Each scene shows the same named points in several views. A view is turned or mirrored, and shifted as a whole, has a little noise and may leave points out.

Scene 1
View 1
Mibul: [-2.48 -0.28 -3.93  0.51 -2.05 -0.07  0.94  0.51  1.24  0.33  1.90 -0.05
  0.75 -1.13 -0.16 -1.84  2.62 -0.17  1.53  0.49]
kug: [-2.85 -0.37 -2.91  0.82 -1.99  1.82  1.30 -1.01 -0.75 -0.15  1.19  0.04
  0.88 -0.98 -0.21 -2.50  1.46  0.46  0.76  0.31]
Nako: [-0.90 -0.07 -1.69  0.25 -1.51  1.58  1.68  0.33 -0.83 -0.21  1.25 -0.84
  0.99 -2.50  0.62 -1.28  0.36  0.75 -0.65 -0.60]
Dulab: [-1.40 -0.31 -2.75 -0.40 -1.76 -0.28  1.30  0.47  1.04 -0.12  1.34 -0.58
  0.78 -1.70 -0.05 -0.96  1.98 -0.03  0.93  0.40]
Sim: [-0.62  0.78 -2.98  0.15 -1.50 -1.10  1.13  2.93  2.01  0.94  2.30 -0.74
  0.35 -2.56  1.20 -0.10  2.33 -0.52  0.93 -0.14]
Sal: [-1.99 -0.12 -1.23 -1.41 -1.59  0.36  1.68 -1.54  0.12 -0.92 -0.23 -0.41
  0.45 -0.70 -0.53 -0.54  2.01 -0.18  1.37  1.42]
Bos: [-0.07 -0.26 -1.31  0.73 -1.39  2.47  1.93  0.73 -1.91 -0.18  1.55 -1.26
  1.36 -3.49  1.00 -1.52 -0.97  1.43 -2.04 -1.60]
Sode: [-1.53 -0.02 -2.78 -0.93 -1.76 -1.15  1.23  0.72  1.89 -0.04  1.18 -0.53
  0.47 -1.39 -0.10 -0.39  2.74 -0.56  1.68  0.92]
peri: [-1.60  0.86 -0.92 -1.32 -1.39  0.12  1.64 -0.44  0.41 -0.40 -0.09 -0.40
 -0.05 -1.03  0.28  0.17  2.27 -0.61  1.52  1.35]
Zabe: [-3.21 -0.75 -2.98 -0.09 -2.12  1.00  1.20 -1.88 -0.04 -0.63  0.64  0.16
  0.85 -0.28 -0.95 -2.27  2.22  0.13  1.56  1.13]
taz: [-3.08 -0.81 -2.44 -0.07 -2.04  1.69  1.44 -2.37 -0.83 -0.89  0.34  0.05
  0.96 -0.38 -0.96 -2.42  1.62  0.44  1.07  0.99]
fonel: [-3.55 -0.28 -4.10  1.08 -2.17  0.81  0.86 -0.43  0.58  0.33  1.69  0.48
  0.67 -0.42 -0.31 -2.65  2.79 -0.15  1.88  0.77]
Lofad: [-0.39  0.69 -3.01  2.69 -1.47  2.25  1.33  3.32 -0.95  1.45  3.39 -0.85
  1.05 -3.92  2.22 -1.97 -0.29  1.04 -1.79 -2.49]
Dubo: [-1.26  0.13 -2.47 -0.28 -1.62 -0.20  1.35  0.84  0.96  0.08  1.35 -0.58
  0.59 -1.80  0.33 -0.66  1.95 -0.16  0.89  0.31]
mabe: [-1.29  0.29 -0.52  0.14 -1.33  2.76  1.95 -0.95 -2.14 -0.51  0.25 -0.63
  0.71 -2.01  0.59 -1.22 -0.05  0.82 -0.75 -0.30]
befo: [ 0.22 -0.20 -1.13 -0.80 -1.32  0.49  1.92  0.84 -0.19 -0.46  1.00 -1.43
  0.96 -3.05  0.52 -0.23  0.29  0.59 -0.82 -0.55]
per: [-0.63 -0.48 -1.93 -0.34 -1.56  0.61  1.68  0.39 -0.05 -0.40  1.26 -1.05
  1.06 -2.47  0.20 -0.95  0.73  0.55 -0.32 -0.27]
Sug: [-1.61  1.68 -0.09 -0.77 -1.09  1.12  1.76 -0.28 -0.51 -0.08 -0.26 -0.24
 -0.39 -1.20  1.05  0.38  1.82 -0.60  1.21  1.04]
repi: [ 0.54  0.84 -0.71 -0.07 -1.05  1.01  1.93  1.98 -0.53  0.23  1.37 -1.36
  0.63 -3.57  1.70  0.17  0.04  0.46 -1.19 -1.08]
boz: [-2.57  0.15 -0.64 -0.71 -1.56  2.11  1.83 -2.49 -1.53 -1.00 -0.64 -0.08
  0.36 -0.51 -0.32 -1.20  1.29  0.20  0.89  1.22]
Pemo: [-1.97 -0.23 -3.38  0.80 -1.90  0.70  1.13  0.74  0.44  0.34  1.92 -0.28
  0.89 -1.73  0.24 -1.90  1.72  0.21  0.64 -0.12]
View 2
Dulab: [-0.50  0.62 -0.29  0.63 -1.38 -0.69 -1.69  1.61  2.09 -0.55  2.13 -0.25
 -1.61  2.05 -1.17 -1.43 -0.55  0.00 -1.98  0.40]
taz: [ 1.17  1.88  0.01  0.81 -2.34  0.89 -1.21  0.95  1.91 -1.00  2.07  0.95
 -1.02 -0.30 -0.64  0.13 -3.11  0.77 -1.93  0.07]
Sal: [ 1.20  0.65  0.01  1.29 -2.58  0.09 -0.86  1.33  2.25 -0.21  3.21  0.70
 -1.28  0.91 -2.67 -0.90 -2.15 -0.39 -2.26  0.60]
Dubo: [-0.29  0.24 -0.33  0.52 -1.24 -0.79 -1.88  1.83  2.02 -0.41  2.02 -0.24
 -1.32  2.19 -1.52 -1.66 -0.10  0.00 -1.93  0.33]
Mibul: [-0.83  1.21 -0.37  0.58 -0.70 -1.26 -2.23  0.92  2.95 -0.33  1.75 -0.16
 -1.40  1.19 -0.13 -0.61 -0.49  0.93 -1.92  0.43]
boz: [ 2.52  0.92  0.12  1.01 -2.93  1.37 -1.04  1.59  1.41 -0.67  2.51  1.35
 -0.30 -0.20 -2.44 -0.53 -2.93  0.30 -1.86 -0.08]
fonel: [-0.23  1.73 -0.38  0.67 -0.72 -0.99 -2.45  0.44  3.21 -0.36  1.42  0.34
 -0.90 -0.16  0.32  0.19 -1.19  1.60 -1.86  0.24]
mabe: [ 2.26  0.37  0.05 -0.11 -2.58  2.23 -1.56  2.89 -0.48 -1.51  1.06  0.81
 -0.02  1.12 -1.72 -1.74 -1.83  0.29 -1.27 -0.85]
befo: [ 0.47 -0.30 -0.08 -0.07 -2.24  1.09 -1.21  3.26 -0.21 -1.33  1.70 -0.30
 -1.30  3.31 -2.12 -2.91 -0.53 -0.96 -1.62 -0.24]
Bos: [ 0.91  0.16 -0.12 -1.06 -2.03  2.47 -1.89  3.83 -1.70 -2.38 -0.04 -0.09
 -0.53  2.69 -0.48 -2.81 -0.73  0.10 -0.89 -1.29]
Zabe: [ 0.57  1.87 -0.11  0.97 -1.91  0.00 -1.41  0.63  2.62 -0.65  2.21  0.72
 -1.24 -0.18 -0.55  0.21 -2.60  0.83 -2.01  0.35]
Nako: [ 0.73  0.35 -0.16 -0.28 -1.84  1.22 -1.80  2.83 -0.03 -1.47  0.93  0.09
 -0.75  2.05 -1.03 -2.08 -0.78  0.16 -1.32 -0.60]
Pemo: [-0.45  0.95 -0.37  0.08 -0.91 -0.33 -2.30  1.68  1.75 -0.84  1.02 -0.20
 -1.08  1.50 -0.05 -1.16 -0.38  0.84 -1.60 -0.11]
Lofad: [-0.38 -0.18 -0.54 -1.71 -0.05  1.02 -3.63  3.79 -1.13 -1.94 -1.53 -0.70
  0.19  2.97  0.91 -3.10  1.77  1.42 -0.45 -1.58]
per: [ 0.05  0.38 -0.12  0.01 -1.91  0.66 -1.49  2.56  0.53 -1.29  1.54 -0.24
 -1.42  2.56 -1.12 -2.05 -0.83 -0.31 -1.70 -0.12]
repi: [ 0.71 -1.06 -0.24 -0.52 -1.58  0.99 -2.02  3.85 -0.72 -1.23  0.85 -0.42
 -0.43  3.54 -2.22 -3.54  0.83 -0.45 -1.23 -0.68]
Sim: [-1.29 -0.57 -0.58  0.21 -0.24 -1.85 -2.63  2.20  2.21  0.02  1.62 -0.94
 -1.24  3.27 -1.47 -2.55  1.88  0.03 -1.78  0.34]
Sug: [ 2.07 -0.68 -0.15  1.02 -2.01 -0.12 -1.76  2.16  1.80  0.33  2.67  0.78
  0.20  1.16 -3.87 -1.87 -0.40 -0.05 -1.86  0.15]
View 3
per: [-1.76 -1.06  0.94  2.03 -0.55  0.09 -1.07  0.61 -0.22 -0.38  1.65  0.78
  0.21 -0.37 -0.64  2.32 -1.15 -0.36 -0.16 -0.31]
peri: [-2.08 -1.73  0.25  1.60 -1.70 -0.73  0.56  1.84 -2.84 -0.71  0.67  0.78
  0.71 -0.01 -2.14  1.76 -1.09 -0.52  1.73  1.54]
Dulab: [-1.99 -0.62  0.13  2.61 -1.74 -0.05 -1.02  0.55 -0.74 -0.03  1.35  0.77
  1.29 -0.18 -1.41  2.17 -1.34 -1.10  0.15  1.43]
Sode: [-2.49 -0.64 -0.49  2.75 -2.44 -0.21 -0.80  0.56 -1.31 -0.36  0.82  0.40
  1.49  0.10 -2.07  2.29 -1.88 -1.37  0.26  2.47]
Pemo: [-1.30  0.30  0.91  2.85 -1.57  0.34 -1.51  0.60 -0.07  0.88  1.29  1.07
  1.96 -0.18 -0.90  1.81 -0.76 -1.04  0.26  0.62]
boz: [-0.42 -2.33  1.12  1.50 -0.09 -1.20  0.73  2.00 -2.55  0.12  2.66  2.33
  0.76 -0.87 -1.47  1.39  0.69 -0.37  2.55  0.51]
repi: [-2.63 -0.72  1.88  1.11 -0.53  0.67 -0.91  1.14 -0.17 -0.93 -0.22 -0.36
 -0.85  0.25 -0.15  2.35 -1.86  0.64 -0.54 -2.23]
Nako: [-1.29 -0.88  1.87  1.68 -0.08  0.15 -0.89  1.05 -0.26  0.01  1.50  1.04
  0.19 -0.42 -0.19  1.95 -0.51  0.05  0.33 -1.39]
kug: [-0.30 -0.27  1.35  2.64 -0.96 -0.24 -0.92  1.10 -0.76  1.31  2.23  2.16
  2.16 -0.66 -0.91  1.35  0.42 -0.91  1.38  0.50]
Sal: [-1.44 -2.15  0.06  1.96 -1.10 -0.97  0.39  1.44 -2.42 -0.44  2.07  1.50
  0.82 -0.53 -1.97  1.88 -0.56 -0.84  1.70  1.86]
mabe: [-0.76 -1.50  2.26  1.19  0.48 -0.27 -0.11  1.74 -1.14  0.11  1.77  1.57
 -0.05 -0.61 -0.28  1.56  0.20  0.43  1.36 -1.83]
Sug: [-1.96 -1.38  1.06  1.11 -1.43 -0.52  0.74  2.34 -2.92 -0.61 -0.02  0.64
  0.45  0.17 -1.79  1.46 -0.90  0.02  2.03  0.39]
Mibul: [-1.45  0.35  0.18  3.32 -2.33  0.12 -1.41  0.52 -0.52  0.95  1.37  1.16
  2.63 -0.11 -1.53  1.79 -0.92 -1.57  0.49  2.09]
befo: [-2.35 -1.65  1.09  1.39 -0.14  0.07 -0.71  0.77 -0.43 -1.17  1.17  0.27
 -0.92 -0.20 -0.51  2.59 -1.60  0.13 -0.41 -1.02]
taz: [-0.06 -1.37  0.80  2.49 -0.57 -0.90 -0.26  1.26 -1.52  0.98  3.20  2.68
  1.92 -1.05 -1.34  1.44  0.73 -1.08  2.00  1.35]
Zabe: [-0.39 -0.99  0.36  2.82 -1.21 -0.75 -0.48  1.08 -1.50  1.00  2.88  2.38
  2.37 -0.81 -1.63  1.49  0.34 -1.44  1.78  2.07]
Sim: [-3.09  0.64  0.25  2.60 -2.84  0.83 -1.60  0.43 -0.22 -0.30 -0.81 -0.67
  1.29  0.74 -1.31  2.31 -2.68 -0.90 -0.79  1.01]
Lofad: [-1.60  1.89  3.21  2.13 -0.79  1.82 -2.66  0.51  2.01  1.07 -0.42  0.04
  0.95  0.32  1.01  1.77 -1.14  0.33 -1.21 -3.48]
Bos: [-1.19 -0.77  2.64  1.34  0.73  0.55 -1.34  0.87  0.77 -0.01  1.54  0.90
 -0.60 -0.51  0.70  2.16 -0.53  0.65 -0.43 -3.19]
View 4
Bos: [ 0.05  1.63 -1.16 -3.73 -2.85 -1.38  1.27 -0.88 -0.80  1.06 -1.13  1.66
  3.46  0.86 -0.68  1.44 -0.49  2.01  0.91 -0.27]
fonel: [-2.33 -0.69  0.56 -0.80 -2.51  0.47  2.70 -2.84  2.20  2.27 -0.23 -0.84
  0.60 -2.00 -2.09 -1.48  2.22  1.19 -0.05  0.29]
Mibul: [-2.28 -0.15  0.14 -0.93 -2.08  0.04  3.47 -2.42  1.39  1.63 -0.50 -0.94
  1.16 -2.74 -2.66 -0.62  1.42  1.26  0.18  0.64]
repi: [-0.30  2.42 -0.48 -2.81 -0.57 -1.57  2.26 -1.04 -1.75  0.65 -1.13  0.35
  3.46 -0.49 -1.61  2.24 -1.14  1.40  0.82  0.22]
peri: [-0.46  0.06  1.77 -0.79  1.06  0.02  3.24 -3.99 -0.51  0.89 -0.70  0.61
  2.11 -2.12 -1.83  0.38  1.46  0.08  0.57 -0.26]
Zabe: [-1.17 -1.42  0.80 -1.11 -2.18  0.69  2.91 -3.81  1.61  1.55 -0.46  1.03
  1.29 -1.91 -1.58 -1.35  2.63  0.88  0.33 -0.34]
Dubo: [-1.45  0.55  0.21 -1.31 -0.92 -0.43  3.50 -2.31  0.00  0.97 -0.82 -0.36
  2.06 -2.52 -2.48  0.49  0.60  1.01  0.52  0.48]
kug: [-1.19 -0.46  0.34 -1.77 -2.66  0.19  2.01 -2.78  1.46  1.96 -0.49  0.60
  1.44 -0.73 -1.19 -0.87  1.88  1.24  0.25 -0.29]
taz: [-0.64 -1.45  0.79 -1.58 -2.33  0.65  2.37 -3.89  1.46  1.53 -0.54  1.76
  1.56 -1.11 -1.00 -1.24  2.67  0.88  0.47 -0.67]
Lofad: [-1.76  3.12 -1.66 -3.37 -3.33 -1.81  0.88  0.92 -0.11  2.11 -0.78 -1.38
  2.50  0.97 -1.54  1.51 -1.49  2.58  0.28  0.73]
Sug: [-0.27  0.76  2.00 -1.14  1.41 -0.19  2.33 -3.71 -0.88  1.23 -0.55  0.38
  2.22 -0.97 -1.35  0.71  1.13  0.06  0.47 -0.45]
Sode: [-1.75  0.08  0.53 -0.67 -0.43 -0.13  4.31 -2.91  0.15  0.72 -0.77 -0.58
  1.80 -3.76 -3.09  0.20  0.95  0.76  0.54  0.68]
Sim: [-2.33  1.78 -0.17 -1.04 -0.44 -0.99  3.86 -1.18 -0.39  1.09 -0.76 -2.10
  2.00 -3.13 -3.36  1.19 -0.52  1.24  0.38  1.24]
mabe: [ 0.40  0.57  0.45 -2.79 -1.43 -0.55  1.22 -2.63 -0.44  1.34 -0.81  2.07
  2.86  0.81 -0.30  0.62  0.91  1.10  0.73 -0.87]
Dulab: [-1.48  0.14  0.02 -1.32 -1.37 -0.26  3.63 -2.53  0.32  0.90 -0.79 -0.01
  2.04 -2.76 -2.46  0.24  0.89  1.12  0.53  0.45]
Sal: [-0.31 -0.85  1.29 -1.12 -0.19  0.32  3.42 -4.23  0.03  0.73 -0.74  1.52
  2.20 -2.27 -1.65 -0.17  1.94  0.33  0.72 -0.46]
View 5
Sim: [ 1.58  5.11  1.55 -0.99 -2.84  0.80 -1.03  0.30 -0.57  0.22  0.98 -1.70
 -0.30 -1.85  0.20  0.88  1.33 -0.09 -0.20 -1.19]
Pemo: [ 1.16  2.31  0.00 -1.99 -1.92  1.14  0.00 -0.63  0.17 -0.73  0.34 -0.93
  0.85 -0.66 -0.84 -0.08  0.73 -1.11 -0.89 -1.54]
Bos: [ 0.24  4.50  0.47 -3.83 -0.90  0.52  2.07  0.12 -0.49 -1.56  0.88  0.46
 -0.84  2.72 -0.51 -0.91 -1.25 -1.64 -1.46 -0.56]
repi: [ 0.83  5.99  1.16 -2.56 -1.24  0.11  0.76  0.54 -1.49 -0.64  1.89  0.19
 -1.55  1.11 -0.10 -0.34 -0.55 -1.06 -0.67 -0.26]
Dulab: [ 2.33  2.90  0.05 -1.54 -1.98  0.83 -0.15 -0.36 -0.37  0.37  0.89 -1.13
  0.53 -1.70 -0.29 -0.19 -0.28 -1.25 -0.65 -0.58]
taz: [ 2.07 -0.31 -1.84 -2.16 -0.67  0.98  0.30 -1.42 -0.22 -0.47  0.81  0.15
  1.79 -1.06 -1.62 -1.20 -0.71 -2.34 -0.88 -0.79]
Zabe: [ 2.25 -0.20 -1.60 -1.71 -1.18  1.13 -0.18 -1.41 -0.06 -0.16  0.64 -0.42
  1.93 -1.84 -1.42 -0.78 -0.14 -1.99 -0.80 -1.02]
mabe: [ 0.83  2.60 -0.85 -3.00 -0.04  0.26  1.01 -0.63 -1.42 -1.22  1.87  1.25
 -0.20  1.38 -1.45 -1.35 -1.08 -2.20 -0.93 -0.31]
kug: [ 1.20  0.76 -1.04 -2.30 -1.15  1.11  0.17 -1.21  0.03 -1.02  0.51 -0.14
  1.33 -0.37 -1.55 -0.69  0.31 -1.74 -0.92 -1.43]
Sode: [ 2.80  2.88  0.16 -0.69 -2.26  0.77 -1.04 -0.36 -0.65  0.93  1.21 -1.50
  0.71 -2.99 -0.17  0.17  0.26 -1.01 -0.19 -0.55]
Sal: [ 2.91  1.38 -1.33 -1.22 -0.78  0.31 -0.46 -0.92 -1.45  0.63  2.04  0.08
  0.86 -2.23 -1.04 -0.99 -1.05 -2.13 -0.29  0.11]
per: [ 1.77  3.57  0.21 -2.39 -1.54  0.64  0.83 -0.09 -0.50 -0.17  0.98 -0.49
 -0.06 -0.07 -0.23 -0.54 -0.96 -1.55 -0.92 -0.36]
befo: [ 1.87  4.80  0.51 -2.50 -1.21  0.20  1.05  0.28 -1.19  0.08  1.67 -0.04
 -0.87  0.32  0.02 -0.68 -1.61 -1.59 -0.79  0.29]
Mibul: [ 1.84  1.74 -0.12 -1.31 -2.34  1.35 -0.72 -0.76  0.30 -0.07  0.19 -1.53
  1.41 -2.16 -0.71  0.22  1.10 -0.90 -0.62 -1.59]
peri: [ 2.54  2.46 -0.82 -0.79 -0.78  0.10 -1.15 -0.68 -2.17  0.52  2.72  0.28
  0.21 -2.34 -1.10 -0.73 -0.29 -1.74  0.13  0.00]
Nako: [ 1.03  3.45  0.02 -2.73 -1.09  0.63  0.88 -0.23 -0.62 -0.86  1.07  0.10
 -0.15  0.80 -0.71 -0.65 -0.67 -1.61 -0.96 -0.63]
boz: [ 2.04  0.45 -2.01 -1.94  0.20  0.32 -0.02 -1.33 -1.74 -0.43  2.22  1.20
  0.91 -0.85 -1.89 -1.54 -1.09 -2.61 -0.48 -0.12]
Dubo: [ 2.05  3.27  0.21 -1.35 -1.96  0.74 -0.49 -0.28 -0.63  0.16  1.15 -0.97
  0.36 -1.64 -0.40  0.03  0.22 -1.03 -0.48 -0.75]
Lofad: [-1.26  5.67  1.83 -3.47 -2.11  1.14  1.13  0.30  0.32 -2.40 -0.07 -0.58
 -0.98  2.93 -0.44  0.37  1.42 -0.20 -1.28 -2.20]
fonel: [ 1.47  0.28 -0.86 -1.38 -1.97  1.51 -0.83 -1.33  0.50 -0.69  0.07 -1.10
  2.00 -1.98 -1.45  0.00  1.50 -1.14 -0.66 -2.02]
Sug: [ 1.76  2.92 -0.71 -1.00 -0.34 -0.09 -1.14 -0.68 -2.67 -0.15  3.14  0.96
 -0.31 -1.40 -1.46 -0.78  0.12 -1.64  0.19 -0.15]

In a view up to two points have been moved. Name them for each view, in the order of its rows, or write -.
view 1 -> peri, befo
view 2 -> Sug
view 3 -> boz, Nako
view 4 -> -
view 5 -> Pemo, Dulab

Scene 2
View 1
Rer: [ 2.33 -0.25  1.29  0.10  0.08 -0.50 -0.04  0.23  1.02 -1.80 -1.06 -1.76
  1.11 -2.31  2.06 -0.33  0.22 -0.92  0.99  1.01]
kuf: [ 1.55 -0.45  1.30 -0.37 -0.31 -0.31  0.67 -0.30  0.32 -2.40 -1.20 -2.38
  1.10 -1.63 -0.98  0.33  0.09 -0.07  1.02 -0.36]
rutep: [ 1.82 -0.95  1.56 -0.27 -1.03  0.46  0.45 -0.65 -0.10 -2.01 -1.75 -2.82
  1.58 -2.79 -1.15 -0.98 -0.18  0.32  0.24  0.87]
minof: [ 2.43 -0.79  1.14  0.72  0.92 -0.47 -0.44  1.20 -0.21 -1.08 -0.05 -1.97
  1.06  0.44  1.33  1.71  0.93 -0.97  3.25  0.10]
toz: [ 1.16  0.70  0.95 -0.94  0.05 -1.56  1.20 -0.53  2.06 -3.58 -1.23 -1.41
  0.43 -2.20  0.24  0.74 -0.02 -0.76  0.22 -1.50]
seto: [ 1.91  0.20  0.99  0.29 -0.24 -0.90 -0.37  0.03  2.19 -2.01 -1.19 -1.30
  0.75 -3.39  3.16 -0.81  0.63 -1.23  0.49  0.97]
tepat: [ 0.61  0.31  0.02  1.32  0.03 -1.65 -1.40  0.54  2.88 -1.79 -0.14 -0.54
  0.05 -1.86  3.05  1.41  2.64 -1.64  2.85 -1.24]
Gemaf: [ 1.64 -0.92  1.41  0.00 -1.05  0.43  0.11 -0.59  0.16 -1.83 -1.64 -2.66
  1.48 -2.92 -0.72 -0.92  0.19  0.15  0.45  0.86]
gem: [ 2.34  1.19  1.13 -0.96  1.18 -2.16  1.04  0.31  2.70 -3.32 -0.87 -0.74
  0.31 -2.14  3.59  0.49 -0.46 -1.82  0.21 -0.29]
gafug: [ 1.96  0.75  0.92 -0.43  1.27 -1.98  0.72  0.60  1.94 -2.92 -0.41 -0.93
  0.31 -0.74  2.42  1.72  0.22 -1.60  1.58 -1.13]
Banan: [ 0.57 -0.56  0.23  1.66 -0.60 -0.60 -1.71  0.42  1.64 -1.11 -0.32 -1.37
  0.52 -1.76  1.44  1.02  2.76 -0.94  3.15 -0.72]
muga: [-0.51  0.34  0.07  0.33 -0.77 -1.54 -0.23 -0.59  2.50 -3.04 -0.76 -1.18
 -0.03 -1.91 -0.85  1.73  2.17 -0.47  1.96 -3.02]
View 2
Banan: [ 3.47 -0.08 -1.94  1.59 -0.80  0.97  1.66 -1.33  1.43 -1.86  1.10 -0.66
 -3.93  0.40 -1.54  0.63  3.18 -0.96 -1.48  0.69]
gafug: [ 3.36 -2.35 -3.07  2.07 -0.85  2.48  2.10 -1.62 -0.27 -1.24  0.16 -1.93
 -1.42  0.45 -0.38  0.80  0.36 -0.89 -0.05  2.40]
tepat: [ 4.11 -0.56 -2.58  1.77 -1.41  1.92  2.41 -1.73  1.64 -2.53 -0.37 -1.14
 -3.91  0.58 -1.91  0.78  2.07 -0.89 -0.64  1.41]
minof: [ 3.36 -1.13 -2.87  0.99  0.96  1.56  1.78 -2.17  0.06  0.87  2.31 -1.04
 -2.46  0.02 -0.26  0.11  2.10 -0.62 -1.63  1.15]
seto: [ 2.25 -1.15 -2.13  2.39 -1.53  2.80  0.93  0.49  2.85 -1.69  0.63 -0.65
 -1.75  0.92 -0.19 -1.07  1.50 -1.16 -0.06  2.77]
toz: [ 1.92 -2.40 -1.72  2.87 -1.77  1.52  0.65 -0.05 -0.70 -2.56  0.65 -1.80
 -0.39  0.60  0.27  1.11  0.96 -1.51  0.04  2.18]
Rer: [ 2.13 -1.33 -2.19  2.05 -0.66  2.36  0.75  0.10  1.80 -0.61  1.64 -0.72
 -1.38  0.62  0.25 -0.89  1.69 -1.08 -0.60  2.37]
Gemaf: [ 0.78 -1.09 -0.88  2.36 -0.75  0.85 -0.72  1.12  0.97 -0.91  3.00 -0.40
 -0.69  0.52  0.89 -0.56  2.91 -1.58 -1.25  1.52]
gem: [ 2.80 -2.54 -3.03  2.56 -1.53  3.48  1.77 -0.49  1.01 -1.69 -0.39 -1.80
 -0.74  0.78  0.04 -0.22 -0.29 -1.02  0.73  3.48]
rutep: [ 0.44 -1.34 -0.79  2.43 -0.65  0.74 -0.88  1.28  0.60 -0.76  3.27 -0.44
 -0.22  0.50  1.24 -0.53  2.84 -1.64 -1.27  1.58]
kuf: [ 1.44 -1.70 -1.31  2.26 -0.58  0.74 -0.03  0.05 -0.56 -0.94  2.56 -1.11
 -0.60  0.34  0.71  0.49  2.26 -1.45 -1.10  1.41]
muga: [ 2.74 -1.12 -1.02  2.61 -2.08 -0.15  0.90 -0.92 -1.24 -3.89  0.49 -1.58
 -2.51  0.39 -1.12  2.59  2.71 -1.60 -0.87  0.48]
View 3
Rer: [ 0.83  1.33 -1.06  1.74  1.05 -3.19 -2.23  0.54 -0.52 -3.95 -0.70  0.26
 -0.62 -0.09  1.09  0.25 -0.05 -0.37  0.82  0.01]
kuf: [-0.14  0.08  0.74  1.18  1.57 -1.19 -1.66 -0.38  0.16 -2.85 -1.47  0.33
 -0.29  0.09  1.16 -0.20  0.07 -0.02  0.54 -1.27]
tepat: [ 0.38  0.63 -0.01 -1.14  0.49 -3.81 -2.59  2.25 -1.17 -4.72  2.23  1.90
 -1.49 -0.95 -0.83  2.08 -1.80 -0.18  0.20 -0.20]
rutep: [ 0.43  0.02  0.48  2.06  1.60 -1.91 -1.19  0.08  0.62 -3.08 -2.26 -0.87
 -0.47  0.38  2.29 -1.16  0.99 -0.58  0.13 -1.40]
minof: [ 1.16  3.16  0.62 -0.38  0.56 -2.04 -3.00 -1.73  0.32 -3.54 -0.11  1.18
 -0.42 -0.53  0.05  1.15 -1.20 -0.47  0.93 -0.44]
toz: [-1.19 -1.25 -0.34  1.69  1.90 -1.30 -1.73  0.97 -1.32 -2.96 -0.66  1.52
 -0.21  0.06  0.20  0.53 -0.40  0.98  1.13 -0.50]
gafug: [-0.48  0.92 -1.00  0.96  1.29 -1.86 -2.81  0.10 -1.59 -3.46  0.40  2.37
 -0.14 -0.40 -0.75  1.62 -1.38  0.94  1.75  0.46]
gem: [-0.46  0.34 -2.39  2.32  1.47 -2.84 -2.51  1.29 -2.24 -3.85  0.16  1.95
 -0.27 -0.09 -0.26  1.23 -0.78  0.90  1.83  1.01]
muga: [-1.23 -1.87  1.89 -1.01  1.47 -1.22 -1.63  1.70 -0.62 -3.23  0.86  1.80
 -1.02 -0.57 -0.46  1.23 -1.16  0.56 -0.03 -1.76]
Gemaf: [ 0.60  0.16  0.46  1.73  1.43 -2.26 -1.27  0.39  0.53 -3.31 -1.86 -0.82
 -0.68  0.25  2.19 -0.89  0.83 -0.75 -0.05 -1.39]
View 4
Rer: [-0.41  1.46  2.43  1.29 -0.44 -1.30  0.59 -2.20 -0.20 -1.23  1.94 -0.49
 -0.27 -2.18 -0.36  2.14  0.27 -0.11 -0.06  0.70]
Banan: [ 1.10  2.43  0.32  3.59  0.48 -1.24  0.60 -3.53  0.74 -0.38  2.72 -0.84
 -0.88 -3.15  0.74  2.34  1.91  1.24  0.22  2.43]
toz: [ 1.09  1.82  1.07  0.90 -0.96 -2.10  1.20 -2.37  0.95 -0.93  0.87  0.92
 -0.48 -2.33 -1.05  0.63 -2.25  0.95 -0.98  1.70]
minof: [-0.20  2.49  1.52  2.46  1.56 -1.79  2.70 -3.33  0.43 -1.01  2.68 -0.30
 -0.31 -1.11  1.79  1.76  1.87 -0.49 -1.06  1.17]
rutep: [ 0.01 -0.49  2.97  0.26 -0.89 -0.90 -0.75 -2.53  0.59  0.11  2.69 -0.01
 -0.04 -0.82  1.01  0.40 -1.20 -0.18  0.43  1.32]
muga: [ 2.38  2.26 -0.74  2.79 -0.28 -1.93  0.91 -3.58  2.03  0.08  1.70  0.72
 -0.97 -2.99  0.17  0.46 -1.18  2.26 -0.59  3.40]
kuf: [ 0.57  0.71  1.89  0.89 -0.36 -1.46  0.56 -2.79  0.97 -0.20  2.19  0.40
 -0.24 -1.15  0.75  0.36 -1.26  0.26 -0.41  1.70]
seto: [-0.14  1.80  2.17  1.49 -1.10 -1.18 -0.07 -1.91 -0.45 -1.53  1.51 -0.76
 -0.44 -3.42 -1.58  2.78  0.21  0.45  0.47  0.78]
gem: [-0.01  3.06  1.60  1.05 -0.85 -2.28  2.10 -1.62 -0.26 -2.44  0.15  0.33
 -0.46 -3.25 -2.55  2.42 -1.03  0.39 -1.21  0.41]

In a view up to two points have been moved. Name them for each view, in the order of its rows, or write -.
view 1 -> -
view 2 -> muga
view 3 -> tepat, gem
view 4 -> kuf
